Points, in no order, along strands that fork and pass close to each other.
In the rows, 128 means zero.
Points whose rows are less than 106 apart are linked; no others are. Some points are linked to none.
Tup: [171 159 117 155 156 120 142 160  92 117  99 156 166 141 127 119 169 167
  83 143 116 155]
rufol: [126  87 114 132 104  86 147 152 137 124 133 153 132 113 171 101 102 144
 179 144 111  89]
nugu: [102 101  76 126 108 152 139 142 117 185  69  92  87 154 156 132  94 124
 174 111 122 129]
zaf: [ 81 122 126 166  88  93 159 119 165 103 167 172 104 150 174 151 117  86
 152 127 163 121]
Lufek: [152 145 116 115 141 124 101 135 144 134 101  49 141  84 101  86  96 105
 109 111  89  72]
pes: [141 142 154 115 120 171  84 124  88  96 144 154 163 123  70 154 186 109
  72 104 104 140]
Ris: [137 120 148 130 133 188 111 128  85 122 129 118 180 128  82 132 187 117
  99 131 127 169]
mot: [132  96 135 130 145 155 101  49  97 146 148 136  99 156 104 206 129 153
 117 116 153 137]
zemat: [133 118 125 159 161 156 145 130  92 129 198 139 152 138  85 200 157 112
 118 150 155 141]
Gelom: [113 124 134 145 175 168 107 115  88 121 192 117 138 149  91 187 158 139
 117 161 144 130]
fego: [129 145 186 142 138 130 117  86 112 133 115 102  89  79 117 127 139 100
  79 105 102  76]
keviv: [160 161 157  78 129 123  67  79 190  87 127  89 152 111  61  97  95 134
 103  96 107 150]
begiv: [116 140  84  82 108 170  93 141 108 121 134 175 149 141  82 164 139  92
 107  95 136 120]
sis: [138 105  96 134 198 145 131 120 115 131 143 126 141 120 111 135 113 156
 139 180 166 150]
gute: [122 168 144  93 183 117 105  62 183 117 136 119  95 113 111 109  81 164
 131 155 144 125]
Teku: [116 141 116 165 145 101 137 144 133 123 149 125  97 161 214 115 140 161
 128 164  95 190]
ziv: [136  96 170 115 125 117 134 160 138 185 135 118 118  99 208 116 123 140
 173 129  56 110]
siso: [ 94 135 143 138  91  92 130 136 194  67 155 159 118 124 182  84 119 109
 142 146  96 168]
Bugu: [143 153 136 137  96  94 132 142 143 131  83 140 128 117 157  96 134 149
 133 111  50  74]
buro: [ 79 130 156 168  90 118 151 124 138 117 135 152  96 145 157 140 132  87
 136 119 131 110]
katu: [165 175 104 150 174 109 136 105 126 115 104 181 132 128 131 134 143 177
  74 150 138 174]
ges: [113 102 115 129 119 136 151 194  95 145 151 116 143 154 140 144 130 115
 168 142 143  74]
subu: [120 114 111 101 143 183  70  90 114 127 130  90 129 129  85 146 131 143
 122 137 130 147]
sipim: [139 118 147  81 101 131 104  60 112 109 166 134 140 168  69 153 110 176
 162  90 193 143]
kov: [182  94 139 138 158 118 155 173  77 122 151 140 177 108 103 127 151 142
 128 145 144 109]
Zak: [156 102 149 179 155 119 168 124  99 113 188 156 145 112 103 180 152 117
 109 145 169 151]
rinot: [104 130 205 145 119 132 151 176 121 152 148  96 120 180 171 144 172 151
 106 165 115 143]
Pib: [151 129 156 112 134 137  99  95 112  96 144 184 131 121  81 164 156 127
  79 108 125 129]
nakal: [128 190 106 131 156 148  86 128 149 142  98  32 130 108 114 103 101 112
  67 109  77  98]
Fuf: [149 110 141 125  80  54 171 100 153 110 164 200 121 114 161 122 109 111
 142  86 191 142]
Torev: [145  78 191 158  93 120 164 171  84 126 161 131 147 141 134 151 166 108
 134 111 134 130]
novuz: [ 90 117 148 146  88 161 134 183  99 149 136 108 137 189 145 163 164  96
 143 113 125 145]
koz: [173 156 126 109 171  87  85 116 147 102 137 169 155  82 101 106 133 155
 112 151 105  42]
Tamem: [151 128 139 115 126 134 110 143 107 175 104  24 120  80 130 104 102 114
 110  96  86  47]
deguv: [111 114 142 138  91  77 167 105 166 106 161 185 112 114 158 128 105  94
 156 116 190 115]
Bub: [ 94 156 105 102 125 179  73 129 101 131 134 128 113 133 101 160 143  94
  95 103 126 100]
rel: [ 56 135  94 135  94 144 125 160 165 119 126 125 104 170 157 125 106  85
 173 138 127 131]
vavit: [147 113 135 183 145  88 162  98 129 117 100 118  94 120 171  98 131 163
 112 150 151 201]
Ruma: [136  72 126 121 139 116 133 193 124 152 180 104 140 143 200 127 125 129
 188 157 114 173]
pipu: [129 148 156 149 135 104 129 156 157 114 128 117 115 132 198  88 141 151
 131 158  56 177]
Kud: [121 115 133 115 100 124 138 149 132  90 153 185 150 113  92 129 135  74
 120 113 154  96]
nup: [145 114 133 146 114 147 147 175  81 161 101  93 157 169 154 127 170 173
 129 134 112 194]
Zes: [ 83 164 100 144 142 123 146 142 107 156 133 152 113 136 159 145 134 137
 128 145 128  37]
Sabi: [137 156 133 131 109 105 122 166 160 117 104 135 132 132 175  85 129 150
 139 140  39 138]
Romib: [142  84 172 100  79 115 141 210 108 125 165 145 171 140 146 126 144 119
 165 119  89  82]
sula: [167  79 144 142 124 152 143 116  79 167  72  92 139 101 110 116 153 131
 125 102 119 161]
Gan: [122 165 110 171 167 117 154 100 135 114 143 172 113 138 140 150 140 144
  83 158 172 185]
Kul: [168  87 165 106 150 132 116  60 126 123 133 148 133 109  92 143 120 157
 127 120 158 172]
gani: [124 128 181 156 130 125 150 118  96 146 109 115  95 110 139 125 152 118
 106 116 117  85]
Buti: [157 140  51 150  73  64 175 147 129 125 183 195 128 138 170 178 132 139
 140 124 132 112]
Kiku: [127 209  92 122 167 146  88 118 157 125  81  94 124 128  96 105 129 135
  71 134  84 133]
fili: [104 119  73 123 108 163 131 118 120 177  66 118 107 150 132 147 116 107
 142  97 156 160]
kez: [127 127  78 101 106 186 104 121  99 139 116 161 164 147  81 169 155 104
 104  91 137 165]
Pesi: [133 181  97  50 149 125 107 115 170 122 126 173 139 124 105  98  88 144
 152 112 158 142]
ratuf: [148 107 154 116  81 116 131 172 130  72 117 160 174 106  85  94 149  83
 122 107 123 113]
suru: [134 105 112 166 128  85 145 110 131 122 126 124  89 148 203 116 127 157
 134 142 124 206]
piv: [104 100 147 129 153 129 126  75 118 168 134 122  69  90 137 155 105  93
 135 121 162  55]
Rok: [ 88 173 150 155 117  99 142 127 175  74 134 163 130 112 136  86 133 114
 114 161 128  90]
Zafa: [125  73  85  89 152 151 119 111 131 176 117 118 119 115 113 148  81 102
 182 118 195 117]
zibo: [121  91  81  71 166 163  90  91 136 158 131  96 117 124  96 144  78 139
 179 143 179 131]
fuzul: [182 145 128  97 158  88  62  84 148 119 132 133 122  83 114 122 104 173
 118 140  95  32]
Vofu: [156 143 116 138 146  90 157 139 121  99 173 208 161  92 117 142 136 141
 109 149 135  59]
vil: [118 123 168 137 117 187 132 152  80 143 125  80 172 146  99 126 197 110
  99 129 134 169]
botub: [104 126 116 137  90 119 121 160 165  77 145 149 128 152 169  98 130 108
 139 136 100 210]
Zilut: [118 112  77 124 116 188 128 118 102 163  91 126 147 150 108 150 145 106
 130 105 154 182]
maf: [102 120 154 134 138 133 139 120 149 110 120  91 109  95 108  96 110  89
 131 141 141  99]
Lapin: [125 109 121 133 129 105 151 147 144 111 118 134 130 102 137  91 104 122
 159 153 141  84]
pebab: [ 90 172  99 135 130 141 133 159 171 109  88  66 126 144 115  74 107 118
 125 148  93 132]
rom: [ 71 165  93 110 154 164  93 133 145 134 138  74 101 109 118 117 102  92
 128 152 134  72]
gufef: [145 104  89 151 105  79 169 158 115 131 159 179 142 123 165 145 115 146
 160 138 134  78]
Madok: [112 182  88 160 126 120 161 147  91 151 142 182 117 155 154 181 150 136
  99 126 124  78]
viro: [162  93 121 117 132 154 136  99 134 148  63  79 143  92  91  96 115 126
 127 109 123 183]
zagi: [159 142 138 152 133 140 145 173  84 135  92 108 176 156 129 110 181 170
 103 139 115 181]
nosab: [126 134 207 140 132 123 139 168 137 149 142 104 116 156 193 121 163 155
 108 164  79 172]
sama: [132 140 121 111  70  94 118 147 140 141  85 150 145 100 148 107 129 140
 154  90  43  35]
gabem: [142 128  70 165 145 128 163 120  96 168 135 158 117 147 137 199 130 127
 123 124 166 143]
Dun: [130 149 101 176 138 105 167  98 124 135 146 177 101 140 150 179 135 123
  93 128 174 161]
lubid: [150 174  67 158 101  89 166 161 109 117 147 201 140 151 158 158 147 157
 101 128 107 113]
lafur: [104 150  95  88 105 189  42  94 110 120 131 108 113 151  91 173 128 135
 103 107 118 126]
tegav: [138 134  77 114 170 165 116 129 101 170  72  73 122 116 109 120 120 149
 128 137 120 132]
Dufo: [141  91 117  92  75 109 121 175 113 159 110 161 140 113 166 119 120 139
 183  94  54  55]
las: [112 162 173 143 159 147  96  61 116 138 125 101  64 102 118 155 134 119
  66 118 103  97]
rasiz: [122  83 147 131 162 142 108  65  99 160 153 137  80 115 121 196 119 114
 127 117 159  90]
kifiz: [ 70 172  75 100 139 181  85 162 120 133 130  88 120 134 111 127 126  90
 121 140 135  82]
Sab: [160 156 119 139 153  81 136 143 128  98 128 185 163 101 129 105 142 151
 109 156 122  65]
lisaf: [ 99 155 135 141  84  88 141 145 182  58 143 184 140 131 145  89 124 115
 127 144 122 125]
fas: [151 191 144  89 121 123  76  95 188  97 104 130 141 110  70 102 120 113
  69  86  93 135]
sul: [ 90 129 173 138 114 164 141 178  91 157 137  78 145 177 129 148 184 120
 106 141 149 136]
peg: [121  95 113 117 111 142 138 143 113 191  72  59  89 128 148 117  97 124
 166  98  90  94]
bok: [144 155 144 103 169 110  76  66 154 109 134 117  94 105 108 128  98 168
 112 146 113  76]
Nelom: [ 77 107  79 135 106 119 128 155 174 121 149 134 114 162 181 128  89 100
 200 153 137 141]
zikid: [142 127 134 166 177 120 153 122 118 120 107 117 125 112 133 104 131 150
 119 167 151 157]
puso: [100 130 112 162  90 148 141 170 107 119 135 142 141 184 145 158 154 105
 130 113 127 178]
mon: [127 155 111 155 156 122 147 143 165 137  72  41 123 133 136  73  95 154
 127 148  80 148]
Betu: [ 71 139 108 135 113 142 136 163 170 116 105  79 112 150 136  92 102 110
 162 152 103 139]
sud: [ 66 140 111 172 152 112 159 115 137 147 141 135  93 130 168 135 113 126
 150 166 157  61]
dorag: [105 117 170 151 126 148 144 138 132 110 112  75 124 110 100  95 142  96
 121 135 129 145]
bos: [123 121 126 117 125 139 135 144 109 194  84  19  98 117 148 112  99 129
 135 105  85  68]
kufol: [109 137 211 139  85 116 136 170 147  82 135  98 139 120 117  78 152  88
 120 121  81  90]
zego: [105 110 115 155  82 135 134 155 136 102 132 137 129 167 149 127 144 102
 144 117 131 212]
nuri: [133  91  68 169 143 135 161 133  97 175 126 110 123 155 151 188 119 122
 162 132 184 158]
Fef: [164  94 140 134 147 109 148 169 113 155  88  68 133 117 147  86 116 165
 165 149 108 110]
toli: [136 147 197  83 125 132  87  56 177  84 146 106 123 117  66 109 107 138
 116 101 138 167]
Banef: [103  82 113 127 132 123 127 190 147 128 174 112 131 141 190 110 105 112
 207 171 112 140]
gem: [135 184 124 112 149 137  99 111 160 103  95 125 131 115  88 104 132 123
  82 125 105 138]
Govi: [159 124 118 144 148 126 147 120 151 143  56  58 139 105 108  77 103 141
 122 121 100 171]
tovid: [174  88 190  75 129 124 109  45 136 137 127 133 113  98  82 128 100 147
 143  75 149 157]
Fumi: [150 184  88  92 161 124  98  87 138 151  85 170 105 122 123 139 115 162
  94 117 107  96]
gov: [155 130 192  74 143 112 113  55 168 123 136 130 105  88  94 106  82 130
 133  90 145 136]
kek: [162 109 162 151 130 124 149 119  84 113 156 183 143 107  96 170 163 109
  85 104 140 131]
sek: [176 123 112 114 112  69 159 115 143 108 134 191 142 109 148 105 112 145
 126 113 181 165]
gine: [ 99 116 158 161 118 143 146 117 105 140 118 134  96 129 130 151 148  86
 113 105 146 115]
Bev: [129 141 179 138  83 122 132 172 133  76 111 128 155 129 101  88 163  99
 111 111  90 126]
gud: [179 129 106 100 127 109 140 120 135 112 122 191 162 113 114 116 124 144
 113 106 171 189]
felut: [ 97 152 103 149 142  93 161  91 166 137 118 149  90 117 174 111  91 146
 141 161 174 114]
vasuk: [124 106 101  94 179 156  95 103 138 126 134 110 132 121  95 131 103 147
 150 164 159 148]
buza: [126  74 175 138  83 117 144 187 116 102 164 142 149 137 140 120 141  94
 165 120 112 115]
nemop: [106 122 155 112 110 105 152 110 165  99 165 192 131 102 113 121 111  76
 135 119 183  90]
pudo: [143 114 128  84  87 120 121 210 106 148 120 124 162 138 146 107 139 137
 166 117  76  50]
bape: [ 99 114 202 130 110 138 137 188 136 104 140  47 141 129 114  82 143  96
 142 148 114 108]
sizit: [146  91 124 140 130 123 145 182 100 153 142  93 143 167 183 127 145 167
 154 149 117 193]
siz: [146  84 155 111 121 165  99  23 109 146 125 116 120 147  89 168 131 165
 127 107 153 176]
dabil: [144 167  82 101 123 129 135 105 140 132 138 194 154 146 121 149 128 135
 109 101 182 219]
mefog: [141 145 113  80 116 143  91  67 122 113 144 150 138 186  79 160 118 193
 133 104 164 159]
lup: [132  67  73 130 145 128 153 140 111 167 110 112 126 127 134 137  93 122
 188 137 185 127]
norot: [140 157 108  82 125 160 104  73 136 127 134 178 156 164  91 153 130 161
 122 104 156 211]
Bek: [146  78 182 124 153 149 101 114  96 110 151 111 135  86  84 132 146 111
 120 129 137 112]
zedab: [ 99 167 117 124 186 114 141  85 177 127 129 139  95 107 141 105  87 143
 131 174 172 125]

Follow the links from the first point to the second, and from the first to the third. Name the last point that the two ways share.
Romib, puso, zikid | pipu
Bugu, puso, Zak | sul
nuri, kifiz, pipu | vasuk
Sabi, kez, nuri | vasuk
zibo, Bugu, puso | pipu
puso, pes, nuri | sul
dabil, kufol, gani | deguv
mefog, gine, Lapin | deguv

A fork is a point with three links. Follow the links from the first point to the second and name the forks in between, in order.
Zak, lisaf | sul
sek, lubid | deguv
rinot, Zafa | pipu vasuk
Ris, kez | sul pipu vasuk Bub
rom, sis | Bub vasuk
Sabi, rom | pipu vasuk Bub

A fork is a point with three links, a tip a point with one. Leave the first point through the second and follow the links. Name the first fork or tip that comes.
Ruma, sizit | vasuk
sama, Dufo | Torev
gufef, rufol | deguv
zaf, buro | las
bos, Tamem | piv
Tamem, bos | Bub
buza, Romib | pipu
Gelom, zemat | sul

Name the points in between on the shortest way along the links from the first point to the second, in order.
gov, piv | tovid Kul siz mot rasiz
sud, Kud | Zes Madok lubid Buti gufef rufol Lapin maf dorag bape kufol Bev ratuf
Banef, subu | Ruma sizit nup zagi Tup katu Gan Dun gabem nuri lup Zafa zibo vasuk
puso, suru | novuz sul rinot nosab pipu Teku
vavit, lafur | zikid sis vasuk subu
Gelom, Ris | zemat Zak kek Pib pes
